The views of a scene show one set of named points, each view turned or mirrored, and shifted as a whole, with a little noise and some points left out.
(in the rows, 128 means zero)

Scene 1
View 1
<86>: [114 122 130 102 142 164 172 124 119 129 131 105  87 113 132 121 124 140
 159 101]
<27>: [107 140 151 148 126 162 181 111 115 154 121 110  85  69 125 119 106 121
 170  98]
<169>: [133 129 125 109 145 161 181 122 140 125 122 107  91 111 128 128 124 127
 140  98]
<102>: [114 140 145 122 138 168 202 124 134 141 121 108  89  69 138 120 115 104
 179 113]
<223>: [117 118 118  58 162 173 178 142 141 107 135 103  89 125 148 118 134 138
 159 104]
<168>: [120 119 129 125 130 156 161 109 101 137 130 105  86 127 119 127 124 153
 147  99]
<239>: [119 148 145 161 132 156 166 106 144 151 112 117  86  63 115 122  99 120
 131  66]
<184>: [ 94 113 129 106 140 159 114 116 103 132 140 113  78 128 121 112 114 190
 132  53]
<58>: [110 146 138 104 158 172 176 135 173 129 119 116  87  60 141 112 106 112
 145  69]
<181>: [110 142 148 147 129 161 180 112 127 151 119 112  86  68 125 120 106 118
 161  91]
<203>: [142 112 114 103 137 156 180 116 107 120 130  97  92 157 122 136 140 146
 144 123]
<46>: [156 138 128 185 119 139 164  86 126 148 107 112  89 114  91 145 112 132
  96  78]
<116>: [131 128 115  72 166 168 178 139 166 107 126 108  91 115 141 123 127 127
 133  86]
<177>: [105 128 144 133 126 161 170 112 102 148 129 107  84  95 125 120 114 140
 168 101]
<79>: [123 134 126 103 153 164 169 127 156 124 122 112  89  96 131 121 117 128
 133  77]
<55>: [ 96 122 133  75 154 175 169 138 128 124 137 107  85 100 147 109 122 142
 175  95]
View 2
<58>: [141 146 129  93 125 130 115 127 171 129 127 171 147 111 101 144 125 126
 117 105]
<168>: [145 118 101 112 117 105 139  82 120 151 116 105 130  89  94 138 112 116
 138 153]
<177>: [156 124 111 108 130 100 120  87 140 127 103 106 129 102 109 147 106 114
 140 141]
<46>: [175 111  89 108  91 147 131  81 176 173 120 103 131  87  56 166  98 125
 102 188]
<79>: [137 136 116  99 115 129 131 113 146 150 132 155 142  98  91 136 124 125
 120 123]
<223>: [115 139 117 100 122 112 138 109  91 153 132 160 129  90 113 103 123 122
 139 102]
<184>: [123 114 110 119 125  81 173  92 124 145 141 106 166  91  81 158 159 114
 152 156]
<102>: [160 140 121  95 130 121  94 104 151 122  96 139 117 110 122 132  90 120
 127 112]
<203>: [137 120  94 109 106 119 140  79  86 174 120 118 112  77  97 108  99 119
 134 144]
<239>: [169 128 114 101 118 131 115 104 196 132 115 128 144 109  83 172 112 123
 112 149]
<116>: [121 141 116  97 111 133 136 118 117 163 141 175 136  91  96 112 125 128
 121 108]
<55>: [124 137 124 103 136  96 131 108 113 129 121 145 137 101 120 123 128 117
 147 105]
<86>: [138 129 111 106 124 107 130  95 118 143 117 129 129  95 107 127 114 118
 138 128]
<181>: [166 131 116 101 128 118 105  98 172 122 100 122 130 110 105 156 101 119
 125 136]
View 3
<223>: [173 178 122  86 130 156 162 157 173 131 124 130 118 161 136  90 130 173
 117  77]
<58>: [151 178 137 108 134 100 146 133 122 145 156 140 110 179 146 126 114 145
  99  81]
<27>: [119 134 140 112 146  95 141 126 163 119 148 100 133 189 156 137 130 117
 125  93]
<168>: [128 108 113  95 130 140 136 136 187 128 125 101 123 162 142 104 126 138
 128  76]
<116>: [172 172 115 101 122 152 148 148 137 140 130 141 117 153 135  96 122 170
 105  70]
<102>: [143 167 145 117 148 109 153 135 152 109 145 110 145 186 155 133 139 132
 123  97]
<86>: [144 143 124  94 135 136 148 143 178 127 130 112 123 169 143 106 129 148
 123  81]
<184>: [122 102 109  62 121 126 133 139 204 166 133 119  74 166 130  89 101 148
 117  61]
<79>: [149 152 120 105 126 127 139 136 137 142 141 132 115 163 140 111 117 150
 106  73]
<203>: [149 119 103 102 126 176 142 146 183 114 108 102 142 146 138  90 138 155
 133  74]
<169>: [149 143 117 110 130 142 140 138 148 127 131 119 132 159 142 109 127 148
 116  77]
<239>: [114 120 128 121 133  90 122 115 125 140 157 118 120 177 150 138 112 115
 108  79]
View 4
<181>: [144 128 135  65 117 164 116 161 119 186 125 136 144 104 114 118 146 104
 134 187]
<203>: [141  91 125  63 154 127  68 135 120 140 175 181 131 153 111 123 156  86
 143 155]
<168>: [146 107 126  58 155 142  95 136 111 161 155 149 119 136 114 134 149  92
 149 161]
<116>: [104 109 145  84 115 120  97 138 162 161 149 203 135 131 117 146 138 103
 112 140]
<223>: [134  99 135  78 122 125  90 130 175 163 152 204 130 144  97 145 133  88
 126 138]
<184>: [136 115 130  56 169 137 126 111 123 174 140 135  82 135 120 180 128  97
 153 132]
<239>: [115 138 143  67 120 158 127 164 101 186 122 127 137  95 136 129 150 119
 127 183]
<46>: [ 99 125 138  58 154 142  98 162  53 152 154 125 132 112 159 118 173 119
 135 183]
<169>: [123 111 137  72 126 135  93 148 132 161 150 175 139 128 118 128 148 101
 126 162]
<102>: [152 120 134  73 100 162 102 165 146 184 130 163 159 111  99 108 144  96
 128 187]
<27>: [156 126 132  63 119 168 114 160 120 188 125 132 144 107 108 115 146  99
 141 191]
<55>: [152 109 132  72 121 143 108 131 172 180 135 177 126 132  91 147 126  87
 134 148]
<86>: [146 108 131  67 133 142  98 138 140 168 146 167 130 133 105 134 141  91
 139 159]
<177>: [161 115 127  59 137 159 106 146 121 178 137 138 130 123 105 126 144  91
 148 177]
<79>: [110 121 143  76 119 135 110 146 140 171 138 172 132 119 124 142 141 108
 119 155]
<58>: [110 132 149  83  95 145 126 155 158 189 118 170 142 102 118 141 133 113
 111 163]
View 5
<46>: [120  80 115 113 155 153  81 119  93 149 131 122 178  43 100 183  57 148
  91 103]
<177>: [102 102 106 118 132 118 125 124 109 149 126 129 149 103 113 166 130 155
  96 124]
<223>: [ 81 109 133 118 144 109 137 122  96 161 152 160 131 113 188 171 149 116
 123  81]
<203>: [108 131 104 104 157 120 119 133  98 165 149 143 161  61 175 176 130 137
 124 101]
<181>: [102  66 118 127 119 128 121 123 102 155 119 129 152 117 103 162 112 155
  80 124]
<27>: [104  73 111 124 119 125 124 125 104 156 119 127 153 116 105 160 120 159
  80 130]
<169>: [ 97  88 126 118 140 127 118 124  93 163 142 145 150  93 158 172 114 130
 105  94]
<184>: [ 75 144 124 115 167 110 112  95 116 107 141 137 125  88  94 186 125 126
 125  81]
<55>: [ 79 106 129 122 133 105 141 118 105 150 140 151 126 130 153 167 153 128
 112  96]
<168>: [102 122 106 111 152 120 115 121 106 145 137 133 153  77 127 175 123 145
 112 108]
<102>: [102  62 119 126 111 122 135 133  97 175 125 139 151 128 144 157 130 151
  83 124]
<79>: [ 86  76 142 125 139 128 117 113  93 153 140 149 139 107 145 174 108 122
 103  82]
<86>: [ 94 107 118 117 140 116 127 122 102 154 139 143 143 101 147 170 135 137
 110 103]

In a view up to two points have been moved. Name them for each view, in the order of its rows, or write -.
view 1: -
view 2: -
view 3: -
view 4: <184>
view 5: <181>

Scene 2
View 1
<48>: [ 98 131 181 141 188 148 102 176 155 164 160 195 100 167 111 186 144 178
 118 136]
<5>: [ 95  98 170 119 201 191  78 134 167 148 147 179 158 149 118 199 183  97
 102 119]
<100>: [124 133 171 123  89 123 162 162 114 189 147 115  40 126 115 180  75 198
 161 138]
<150>: [122 161 156 123  15 146 172 127 115 186 129  55  68 107 131 140  78 113
 168 105]
<167>: [121  95 166 125 159 169  96 151 139 169 160 179 109 127 116 211 145 134
 126 147]
<16>: [ 95 110 185 105 176 135 142 153 142 165 136 130  81 158 108 188 113 204
 133 122]
<120>: [138 150 151 145  39 150 136 152 113 194 158 127  65 103 129 171  94 119
 161 141]
<25>: [ 99 134 173 112 117 149 149 136 141 167 130  96  93 143 119 160 112 148
 140 104]
<172>: [132 125 159 144 107 159 106 161 127 183 167 177  85 117 121 196 124 132
 140 154]
<12>: [104 163 168 154 115 152 116 166 146 172 156 160  98 149 123 158 128 137
 133 124]
<151>: [102 191 181 147  75 101 181 182 124 189 144 107  25 159 117 134  60 225
 163 118]
<38>: [ 91 125 183 112 163 142 141 151 147 162 134 125  91 160 111 173 118 184
 130 112]
View 2
<150>: [ 74 153  63 117 195  23 169 180 125 128  97 107 176 127  85  77 109 112
  89 111]
<12>: [165 142 142 133 154  85 128 122 135 128 148 104 122  98 137  89 113 128
 113 142]
<38>: [136 121 164 109 109  83 100 136 105 109 112 121  89 107 108  91 115  88
  93 132]
<16>: [138 111 173 110  96  83  94 130  89 106 107 118  83 105  97 105 111  87
  75 130]
<151>: [141 131  98 128 130  78 135 163  85 173  89 138 167 109  78  34  57 111
  28 149]
<167>: [158 122 175 136 137  73 111  97 118  90 154  76  85  91 126 164 137 126
 113 121]
<25>: [110 135 132 107 142  61 124 153 121 107 109 115 112 116 108  87 122  93
 107 124]
<100>: [126 122 113 134 139  54 134 145  82 135  99 106 144 106  71 104  86 118
  38 124]
<5>: [158 131 206 114 132  88  96  97 150  66 170  85  48  96 166 149 168 105
 173 124]
<172>: [162 130 142 149 162  65 134 106 118 116 153  75 124  91 119 147 116 145
  92 125]
View 3
<120>: [ 93  69 100 177 141 114 103 155 127 142 154 168 153 172 102  98 163  83
 150 179]
<48>: [ 62 146 114 141  73 191 116 192 120 141 180 150 122 163 167 157 109 132
 122  71]
<172>: [ 74 116 112 169 123 170 113 174 111 145 159 151 162 174 121 142 142 109
 148 137]
<167>: [ 95 138 118 153 116 201 110 172  97 130 159 125 156 173 140 170 118 129
 138 109]
<100>: [ 78  44 110 175 125 118 107 171 139 120 193 157 133 193 155  97 137  57
 103 129]
<12>: [ 82 125 101 145  89 144 107 170 130 147 162 170 116 149 129 119 140 127
 144 121]
<151>: [ 54  33  97 163  87  73 108 181 175 134 209 197  86 174 166  53 145  51
  94 118]
<150>: [145  33  92 160 147  72  88 125 139 113 156 163 112 165 106  61 161  75
 130 188]
<5>: [133 186 113 119  94 220 101 156  86 123 139 113 127 146 139 186 103 181
 148  87]
<38>: [108  99 109 136  91 153 102 165 127 108 184 138  97 168 173 125 108 111
 100  83]
<16>: [ 96  94 114 142  96 162 106 173 125 108 192 133 108 179 182 132 104 101
  93  78]
View 4
<172>: [141 141 174 113 136 118 124 133 173 148 143 167 128 160 189  81 138  82
 112  67]
<120>: [146 161 146 128 169 121 140 103 178 128 104 168 133 202 160  66 140  83
 146 120]
<12>: [135 132 144 116 124 117 121 131 144 118 136 172 102 115 188  86 144  89
 132  96]
<150>: [132 174  98 128 188 129 147  88 177  97  58 145 133 204 141 107 143  97
 158 171]
<100>: [117 193 114 126 199 105 104 145 173 126  88 163 113 173 191  83 122  64
  94 122]
<16>: [ 98 166 114 102 154 112  92 173 161 124 112 144 105 106 214 141 126  79
  59  86]
<151>: [116 204  78 142 211  91  93 146 139  97  74 187  77 139 194  54 123  58
 119 165]
<25>: [114 153 108 106 148 125 121 131 162 106  94 139 116 132 178 141 139  98
 112 121]
<48>: [119 133 153 103 112 109  95 171 143 135 159 168  94  78 223 106 134  79
  80  53]
View 5
<25>: [145 168 149 131 165 132 161 157 102 160  92 152 135 120 154 137 124 118
 128 155]
<5>: [133 164 134 182 133 147  87 138  51 143 112  37 179 150 140 149 174 173
 101 198]
<38>: [162 159 162 127 138 135 142 135  85 165  85 141 159 141 165 110 136 142
 133 140]
<150>: [109 162 145 127 205 129 212 197 133 139 114 197  90  80 141 164  87  61
 147 141]
<120>: [ 91 128 148 157 176 144 184 187 100 109 143 151 118  88 140 146 104  73
 172 119]
<12>: [131 129 137 183 162 148 143 140  85 160 130 120 153 107 165 134 137 125
 156 130]
<48>: [152 128 156 168 119 150 110 115  56 155 114  96 188 146 171  99 159 160
 152 123]
<167>: [116 141 158 158 123 148 115 154  54 108 122  75 168 145 137 123 150 139
 139 149]
<151>: [159 124 167 126 169 136 202 139 120 178 104 228 133  97 191  93  95  90
 190  70]

In a view up to two points have been moved. Name them for each view, in the order of its rows, or write -.
view 1: <150>
view 2: -
view 3: <151>, <16>
view 4: -
view 5: -

Scene 3
View 1
<126>: [133  92 151 128 171 103 155 168 156 185 103 152 155 146 144 100 139 142
 183 116]
<135>: [128  72 122 101 180 122 148 159 160 180 114 108 119 155 142 102 133 121
 140 132]
<218>: [132  71 129  99 152 132 161 156 147 154 141 106 116 162 136 132 156 147
 125 140]
<64>: [128  67 127 106 171 117 148 167 153 179 118 108 124 143 137 100 134 143
 136 136]
<81>: [136  85 182 161 129  83 171 197 126 177 126 177 186 114 128 109 156 237
 187 122]
<204>: [137  98 136  96  97 142 152 158 142 119 136 125 124 157 126 157 185 172
 141 158]
<131>: [130  97 132 104 116 116 124 179 151 156  94 127 134 119 123 104 151 173
 158 162]
<262>: [128  50 110  82 182 145 166 145 154 161 154  75  91 182 143 132 145 114
  96 136]
<80>: [129  85 139 123 189 102 146 168 164 200  91 139 147 140 146  80 123 123
 178 117]
<147>: [132  81 142 116 152 115 156 167 148 167 122 132 139 147 137 116 149 157
 154 132]
<220>: [141 103 152 108  93 138 169 156 134 117 146 146 138 166 128 171 194 183
 153 146]
<254>: [128  78 127 102 143 118 135 173 151 166 111 113 125 131 129 104 143 161
 141 152]
<23>: [129  99 141 127 171  93 126 179 167 201  66 151 157 118 139  68 120 136
 196 128]
<22>: [132 104 136 114 170 111 137 161 169 184  80 146 145 146 144  92 134 111
 187 124]
<26>: [130  86 129 103 143 122 140 167 154 161 109 120 127 142 133 111 148 149
 150 146]
<93>: [130  85 124 103 197 120 148 149 172 188  99 121 125 166 151  96 127  85
 161 117]
<9>: [135  92 164 143 161  94 163 175 148 186 107 166 169 138 140 101 143 169
 191 112]
View 2
<81>: [139 168 176  94 119 153 162 157 224 151 143 133  43  25 119 146  99 146
  61 138]
<262>: [156  92  76 203 146  99  79 115 136 111 122 105 140 104  69 115 101 132
  94 112]
<64>: [146 128  96 170 156 108 128 135 160 120 140 102 101  78  99 117 108 122
  56 131]
<135>: [143 121  80 172 163 105 123 131 153 115 143 102 103  91 101 106 105 115
  67 139]
<23>: [125 161  90 129 180 116 179 154 178 122 167  99  54  71 139 101 110  97
  33 168]
<131>: [128 163 103 153 127 128 154 157 153 144 154 140  81  95  99 120 130 129
  33 105]
<254>: [139 144 102 166 140 117 139 145 156 133 145 118  94  86  95 122 120 128
  42 113]
<93>: [135 116  56 159 186 101 126 126 152 104 151  94  95  99 115  88  95  98
  86 169]
<147>: [139 139 110 143 139 126 132 139 171 131 144 124  84  79 100 119 104 129
  74 131]
<22>: [123 146  72 132 171 117 155 144 164 120 163 114  69  94 126  91 105 101
  67 165]
<204>: [131 147 108 146  94 144 117 146 148 151 140 175  99 114  72 124 118 151
  87  86]
<126>: [133 142 101 123 161 125 147 141 183 124 153 113  67  71 123 107  96 113
  77 162]
<9>: [133 151 125 108 151 134 154 145 199 130 152 117  55  56 126 117  94 120
  77 164]
<80>: [134 139  86 140 181 110 151 139 175 114 156  93  72  73 128 101  99 101
  61 171]
<218>: [146 121 101 168 131 119 108 132 155 127 133 124 110  90  82 122 106 136
  81 112]
<220>: [130 148 123 124  84 156 113 146 164 156 138 186  88 105  75 127 108 157
 111  94]
View 3
<80>: [107 149 124  77 134 165 118 109 193 143 164  77 127 116 145  99 162 134
 125 108]
<81>: [ 96 179 166  72  96  59 121 100 172 105 143 134  69 108 147 112 195 108
 185 136]
<9>: [ 97 164 137  73 107 120 116 105 189 129 161 113  99 116 153 101 173 113
 150 128]
<220>: [124 117 149 141  79  98  85  76 124  97 141 119 111 185 130  99 164 109
 174 201]
<64>: [135 128 153 122 131 153 104 102 157 132 140  60 134 138 121 109 167 145
 144 110]
<22>: [102 142 108  76 133 166 120 105 182 132 172  80 132 131 150  94 157 133
 120 138]
<204>: [131 109 146 144 101 110  91  78 115  93 138  93 123 185 121 102 163 128
 166 193]
<131>: [116 134 137  97 144 111 126  93 132  90 145  69 122 142 129 110 178 155
 151 161]
<23>: [ 95 162 113  52 151 146 138 110 188 123 170  75 120 104 152 101 172 144
 123 121]
<135>: [131 123 140 120 129 173 101 103 166 141 149  60 141 143 125 103 157 142
 132 112]
<262>: [160  93 164 175 110 187  71  96 144 154 132  49 156 174 105 104 148 140
 142 108]
<93>: [119 125 117 104 129 199 102 106 185 156 167  64 149 140 139  94 145 134
 113 113]
<126>: [104 150 128  83 116 144 112 104 186 135 164  97 115 125 148  99 163 121
 138 126]
<147>: [121 135 147 112 112 132 102  97 160 125 147  88 119 142 131 105 167 128
 151 134]
<254>: [128 130 148 114 136 132 114  97 142 111 141  63 129 142 122 111 172 151
 149 134]
<26>: [124 126 139 113 129 139 110  96 146 115 147  70 130 148 128 105 166 143
 144 144]
View 4
<204>: [ 65 135 149 151 128 114 128 187 122 141 171 135 109 114 177 141 139 140
 160 156]
<80>: [103 112 138 122  93 110 170  82 133 131  81 145 131 140 130 178 128 160
 100 106]
<26>: [ 89 121 160 132 121 113 141 135 130 131 123 145 131 123 152 153 139 146
 131 123]
<262>: [ 87 145 137  95 139  90 129 160 129 137 160 177 197 109 127 179 162 207
 154 123]
<9>: [104 117 114 150  96 127 177  89 116 157  87 131 101 144 152 172 110 127
 117 141]
<81>: [117 120 108 177 123 152 176  97  92 189  86 125  89 145 179 153  95  77
 139 171]
<23>: [106  97 160 136  90 121 170  73 137 123  64 134 110 144 139 162 122 132
  89 100]
<135>: [ 95 124 148 111 118 102 147 121 134 129 117 159 159 124 130 172 145 176
 124 111]
<126>: [ 97 118 126 136  92 116 170  96 126 142  95 138 113 139 143 175 121 149
 113 127]
<93>: [ 87 120 139 105  88  92 159 104 144 116 108 153 147 131 119 188 144 197
 105  99]
<64>: [102 124 150 118 129 110 146 120 126 138 113 158 159 123 138 164 141 158
 129 116]
<254>: [ 96 119 167 132 134 119 139 133 126 135 116 150 141 123 152 147 140 137
 133 120]
<220>: [ 63 140 123 161 117 117 138 187 113 155 174 127  91 119 184 149 128 133
 166 175]
<218>: [ 89 136 138 123 133 108 139 150 122 145 143 157 155 118 148 164 144 163
 150 136]
<147>: [ 94 126 134 136 117 117 151 126 120 148 119 144 129 129 151 165 130 145
 135 136]
View 5
<262>: [126 129 152 153  79 166 128 104 145 141  57 149 118 163 102 102 122 190
  92  87]
<93>: [122 124 172 169  76 100 146  84 151 122  62 113 116 140 128  71 135 140
 129 150]
<135>: [125 112 163 165  97 119 138  82 142 129  68 114 125 147 123  92 112 164
 121 134]
<9>: [122 135 157 155 149  85 118  45 110  93  90  90 139 137 168  99  73 122
 133 175]
<22>: [120 122 157 172 113  79 140  71 140 116  75  85 124 125 148  70 120 139
 143 174]
<131>: [125  98 121 173 167 111 127  72 127 137  85  69 139 123 144  99  88 199
 136 152]
<254>: [127 100 140 168 139 123 131  76 131 136  79  92 136 138 132 104  90 191
 126 137]
<80>: [124 111 179 169 105  82 144  61 136 112  77  98 130 139 142  84 101 128
 141 171]
<26>: [124 115 135 166 136 119 127  79 132 132  77  93 131 134 137  95 102 183
 125 139]
<204>: [117 153  81 154 171 148  96  93 118 132  77  91 128 126 148 100 105 212
 103 115]
<218>: [125 130 136 154 124 145 118  85 128 130  72 120 129 148 129 106  99 185
 105 113]
<23>: [126  92 174 177 127  62 149  52 134 115  84  72 137 127 152  81  93 135
 157 192]
<147>: [123 129 142 156 138 118 119  69 122 117  80 102 133 141 146 101  89 163
 120 141]
<64>: [127 104 162 164 113 123 136  75 134 130  74 112 132 149 125 103  93 171
 121 134]
View 6
<22>: [130 113  96 138  87  88 126 128 105  86 178 141  96  84 143 150 165 120
 187 128]
<64>: [ 98  77 105 121  75 111 125 130 138 103 154 146 107 127 149 135 139 136
 171 143]
<93>: [118  98  98 123  73  91  95 101 127  92 162 145 111  67 151 136 153 134
 169 146]
<254>: [110  74 118 121  92 120 143 143 137  92 162 145  91 150 143 141 139 135
 175 134]
<218>: [112  68 128 113  79 105 127 132 150 109 135 129 100 141 128 131 113 139
 158 151]
<80>: [103 108  78 141  70  88 126 132 107  99 171 149 110  88 155 145 167 119
 189 132]
<147>: [113  87 113 130  80  94 144 147 125 108 148 129  98 133 127 142 132 125
 175 138]
<220>: [156  81 165 126 103  83 167 165 132 108 125  92  71 167  77 146  88 123
 159 140]
<135>: [106  81 106 116  75 106 110 116 140  98 155 145 108 107 151 133 140 139
 167 147]
<262>: [104  52 132  92  68 112  87  95 177 108 123 135 114 121 142 113 102 158
 137 171]
<126>: [113 109  91 145  74  78 142 146 103 107 161 133 103 103 133 149 151 112
 187 131]
<26>: [121  81 122 123  93 110 137 139 133  92 160 138  90 136 136 143 136 133
 173 135]
<81>: [ 92 107  87 165  72  73 212 213  86 135 147 116  95 177 109 162 138  92
 203 116]
<204>: [152  72 165 117 109 104 154 152 144  94 136 109  70 169  95 142  97 133
 158 140]
<131>: [129  81 126 129 110 124 161 159 125  80 176 142  75 161 135 152 146 128
 185 123]

In a view up to two points have been moved. Name them for each view, in the order of its rows, or write -.
view 1: <218>
view 2: <131>, <93>
view 3: <64>
view 4: -
view 5: -
view 6: -

Scene 4
View 1
<70>: [109 147 157 193 123 177 196  92 130 104 143  71  40 168 138 128 126 166
 141 133]
<192>: [136 126  98 175  75  94 134 115 109 105 131  94 106 108 142 109 125 143
  97 105]
<191>: [118  86 192 171 128 123 147 127 143 133 132 104  82 145 114 132 132 101
 153 142]
<156>: [ 96  64 171 189 119  89 159  96 173 111 134 104  90 119 119 114 131 125
 108 150]
<35>: [111  75 151 179 111  84 154 110 166 103 143 116 106 111 122 102 137 112
 104 133]
<69>: [137 129 166 165 115 150 147 134 109 130 134  93  77 154 125 134 130 114
 160 121]
<228>: [156 136 148 155  96 136 119 150  82 141 124  95  93 143 129 138 127 106
 160 107]
<97>: [107  39 231 173 132  93 112 128 146 171 102 104  86 138  98 157 127  84
 161 171]
<136>: [110  87 159 180 117 106 164 108 160 106 143 107  91 127 123 109 135 119
 117 135]
<41>: [110  54 154 179  98  54 119 113 152 127 119 113 117  99 118 117 129 110
  99 142]
<87>: [127  84 186 166 116 109 123 134 126 146 119 104  94 137 114 138 129  94
 153 140]
<196>: [126  49 234 150 156 115 148 159 177 133 154 144 108 143  91 120 150  34
 180 144]
<152>: [161 133 143 142 117 141 163 163 132  91 177 132 114 138 123  92 149  69
 155  86]
View 2
<156>: [ 93  99 126 141 164 165  99 107 118 122  96 171 126 113 101 171 154 129
 107  66]
<41>: [ 86 105 151 120 195 169 116 106 133 134 119 163 111 139 101 150 155  92
  91  48]
<97>: [ 49 121 147 231 192 164  96 100 120  92 155 188 115 146 109 131 142  90
 144  83]
<228>: [113 157  78 140 146 137 165 160 102 135 165 193  94 186 114 143 152  87
 119 123]
<152>: [118 123 119  96 104 124 156 141  94 164 161 219  85 141  81 130 158 140
  87 154]
<35>: [100 100 135 112 160 161 113 112 120 139 107 176 115 119  96 162 156 125
  90  72]
<87>: [ 84 131 120 173 164 151 125 125 112 118 152 191 107 156 106 139 149  99
 123 102]
<70>: [133 139  25 158 107 147 120 159  84 113  86 182 135 129 120 206 154 151
 138 119]
<136>: [103 108 114 130 147 157 113 120 112 132 105 180 118 119 101 168 155 133
 103  87]
<196>: [ 56  99 181 196 138 139 101  90 104 122 175 231  97 113  76 105 147 141
 118 140]
View 3
<97>: [171 136  29 159  99 102  89  42  83 108 111 133 154 169  93 178  76 133
  46 151]
<41>: [149 133  72 131  89 102  69  71 109 141 128 114 152 152 137 134 155 184
  86 149]
<70>: [ 95 163  97 130 153 104 176 135 172 101 139 122 194  97  96 171  97 123
  90  77]
<69>: [122 148 112 124 157 112 142  92 148  89 115 108 160 159 115 160  86 129
  60 104]
<196>: [172  78  24 106 160 104  75  49 111  91 116 125 118 177  91 161  91  76
  60 168]
<191>: [141 132  65 130 136 105 113  78 126 103 122 122 156 150 103 164  96 123
  67 129]
<35>: [136 119  71 112 118 101  86  93 133 134 138 114 153 133 129 134 157 156
  99 140]
<136>: [132 125  68 118 125 101 102  95 137 124 136 118 158 129 117 145 139 142
  93 131]
<228>: [123 158 149 127 153 120 136  78 144  85 102  96 153 190 137 150  84 156
  46 102]
<192>: [111 156 145 116 122 111 113 106 153 127 127  94 161 150 159 122 157 196
  91 107]
<87>: [147 138  79 136 127 108 105  64 117 103 113 116 152 171 115 159  94 142
  56 133]
<152>: [125  94 126  75 199 117 110  94 171  86 119  92 122 179 136 127 125 106
  77 127]
View 4
<41>: [130  86 130 130 150 144 150 135 118  76 140 116 152 148  58 141 119 162
  73 128]
<191>: [ 96 119 114 163 138 139 133 118  95 128 121 113 144 165 123 128 148 166
 120 104]
<196>: [103 150 126 227 152 155 103 136 102 129 108 126 139 233 116 108 132 212
 100 119]
<156>: [ 97 105 129 131 125 132 140 100  92 104 140 133 130 155  64 146 136 160
  84 105]
<228>: [123 101  92 148 116 140 154 155 118 133 105  70 169 110 172 110 140 154
 140 132]
<87>: [111 111 113 164 156 143 137 133 106 117 122 101 154 164 126 126 145 164
 121 112]
<152>: [115 131 100 180  46 139 132 151 114 147  86 104 145 135 147  89 108 200
  97 159]
<192>: [128  76 106  96  79 130 169 138 118 103 122  94 156  76 102 129 117 145
  92 142]
<69>: [100 113  97 151 107 132 144 126  97 146 108  92 151 126 160 117 149 155
 139 115]
<35>: [110 103 125 134 105 135 143 117 103 101 131 128 137 144  67 135 120 170
  72 127]
<97>: [107 113 126 181 217 151 128 127 103 103 136 108 155 207 110 140 159 163
 124  92]
<70>: [ 62 116  98 113  69 111 147  74  66 168 122 115 125 100 147 138 169 132
 144  85]

In a view up to two points have been moved. Name them for each view, in the order of its rows, or write -.
view 1: -
view 2: <97>
view 3: <136>, <228>
view 4: <87>
